A landscape with many valleys, sampled at points; each row gives a point and its height.
From any point a ball rolls to the lowest of the 4 points nearest to it. It stops when none of these is lower. Distance is the straight distance between rows; heights are no part of it.
Q_928: [134 151 107 105 145 141 127  93 105 104 111 139 175 110 138 137 158]  h=77.2
Q_283: [123  89 152 160  91 108 153 105 177  94 102 113 140 191 165 139 137]  h=38.4
Q_112: [189 149 115 116 116 103 131 155  87 129 126 165 119 151 142 155 137]  h=37.6
Q_548: [ 92 144 128 152 179 151 110 116 140 201 174 158 118  84 113 135 109]  h=40.5
Q_154: [156 137 134 115 178 106 105 109 113 168 147 133  89  65  88  90 146]  h=57.8
Q_280: [149 105 131 127 103 131 133 135 167  76  82  65 118 187 145  92 122]  h=49.8
Q_260: [112 113 166 147 121 101 165 128 154 110 113 126 192 133 128 165 132]  h=49.4
Q_325: [ 86 134 102 108 137 166 173 171 147  72  92  95 157 180 135 141  93]  h=26.8
Q_285: [156 139 133 107 178 124 122  88 134 213 101 139  45 106 141  97 163]  h=69.0
Q_626: [125  88 127 127  74 119 146 120 155  73 113 101 110 186 148 126 127]  h=26.4
Q_547: [192 137 130 149 105  64 126 101 104 130 131 174 121 127 152 133 153]  h=46.9
Q_745: [154 140 116 142 145 103 113 126 107 166 177 163 102  83  90 125 124]  h=56.2
Q_754: [ 80 149  95  99 130 185 104 156  99 120 155 117 154  83  98 119 109]  h=67.8
Q_273: [110 159 105 148 145 167  94  72 115 165 145 158 117 110 154 138 129]  h=60.4
Q_642: [168 127 141 160 131  55 122  86 109 136 161 177 120  94 120 127 159]  h=51.5
Q_96: [176 168 100 119 136 121 142 149  88 136 134 156 140 147 146 163 117]  h=12.0
Q_17: [115 147  98  94 119 200  67  99 118 135 145 135  77 105 142  94 137]  h=40.9
Q_105: [132 118 116 106 126 137 140 184 166  73  94  69 121 178 115 102  94]  h=52.6
Q_366: [136 150 142  98 195 136 116 145 117 200 138 133  64  84  94  99 136]  h=57.5
Q_837: [ 67 151 157 125 204 158 121 131 153 198 137 139 107  74 118 117 122]  h=26.9
Q_528: [131  89 163 175 122 106 155 153 167 146 121  94 164 186 130 158  86]  h=71.7
Q_846: [146 154 123 115 154 122 146 142  90 117 104 141 187 134 134 161 132]  h=56.8
Q_949: [ 75 118 119 144 156 147 160 172 191  69 107  66 169 165 105 109  82]  h=73.8
Q_617: [101  93 126 122  73 119 142 142 121  75 146 135 126 118 118 130 128]  h=35.5
Q_887: [129 122 167 147 135  91 167 169 129 124 109 114 194 142 121 156 117]  h=59.8
Q_611: [124 166  85 102 125 185  88  77 106 135 130 137 110 107 150 108 150]  h=56.9
Q_89: [140 103 177 152 126  87 161 182 148 133 113  96 177 146 118 150 107]  h=67.9
Q_134: [140 150  91 153 136 131 111 123 104 178 168 184 118 121 123 167 104]  h=64.5
Q_778: [196 138 154 136 105  58 133 112 108 128 108 153 121 161 163 140 151]  h=47.4
Q_323: [ 62 104  92 125  94 169 141 150 103  91 158 145 154 133 116 159 105]  h=54.1
Q_233: [145 136 128 131 169 117 108 131 115 184 176 147 100  76  78 115 119]  h=51.0
Q_804: [156  76 175 171 118  90 153 183 158 150 126  90 148 159 107 138  93]  h=25.7
Q_352: [ 84 161 107 105 113 196  78 129 140 158 156 146  43 105 144  99 133]  h=25.1
Q_978: [169 143 130 111 200 113 109  78 110 180 128 130 101  80 108  95 161]  h=67.2
Q_759: [139  94 140 162 113 121 135 101 181 102  90  79 137 200 162 126 125]  h=55.8
Q_590: [102  97 141 116  83 111 139 120 122  75 138 137 152 112 113 131 154]  h=38.8
Q_102: [119  91 153 176 109 111 155 115 181 117  95 103 158 187 163 156 106]  h=55.7
Q_654: [101 114  94 116  77 149 154 165 120  75 139 134 130 171 130 149 103]  h=37.1
Q_657: [205 146 141 112 103  83 138 142  97 123 101 138 117 157 144 139 141]  h=42.3
Q_802: [ 67 139 143 146 167 159  98  87 161 187 149 152 108  82 133 124 135]  h=37.9
Q_938: [ 87 108 108 106  87 145 122 145  97  85 162 136 145 101  95 120 129]  h=48.0
Q_814: [119 126 144 124 134 104 153 118 120  96 107 123 194 112 126 145 145]  h=56.6
Q_256: [ 99 177  91  85 138 211  79 158 107 140 128 122  95 108 127 102 117]  h=50.2
Q_716: [121 110 107 104  86 146 160 168 144  74 110 106 117 183 140 133 106]  h=31.2
Q_681: [119 145 100  82 124 176  97 125  86 110 142 117 140  83 103 104 129]  h=73.1
Q_174: [135 157  90 121 153 155 115  79  97 135 118 151 153 126 164 139 140]  h=89.5
Q_356: [186  86 195 152 106  66 135 157 141 136 105  63 149 142 103 115 134]  h=71.6
Q_634: [ 94 155 108 113 121 190  77 100 126 153 143 141  57 106 151  94 139]  h=33.8
Q_698: [108  97 113 125  60 129 151 156 132  67 134 126 120 159 132 139 120]  h=31.8
Q_454: [103  88 149 145  87  99 157 106 150  81 116 133 154 140 139 140 147]  h=42.2
Q_624: [ 64 139 136 149 155 167  91  87 156 178 150 161  89  79 134 109 142]  h=39.0
Q_810: [198 129 169 111 109  69 151 171 113 118  91  91 140 152 128 127 138]  h=13.4
Q_594: [166 135 131 143 187  86 115  72 110 164 136 141 130  73 108 114 161]  h=64.8

For each start below, name the point where the ball stops.
Q_594 -> Q_96
Q_745 -> Q_837
Q_611 -> Q_352
Q_273 -> Q_837
Q_285 -> Q_837
Q_938 -> Q_626
Q_978 -> Q_837

Call two points neighbours if one is among the 4 nearest of the other. Go from one point of each pair to the other, from neighbour to neighbour, staying as low as possible. Name the highest point that can't be avoided.
Q_837, Q_626 -> Q_846
Q_804, Q_96 -> Q_887
Q_810, Q_96 -> Q_657
Q_837, Q_96 -> Q_745
Q_325, Q_626 -> Q_716
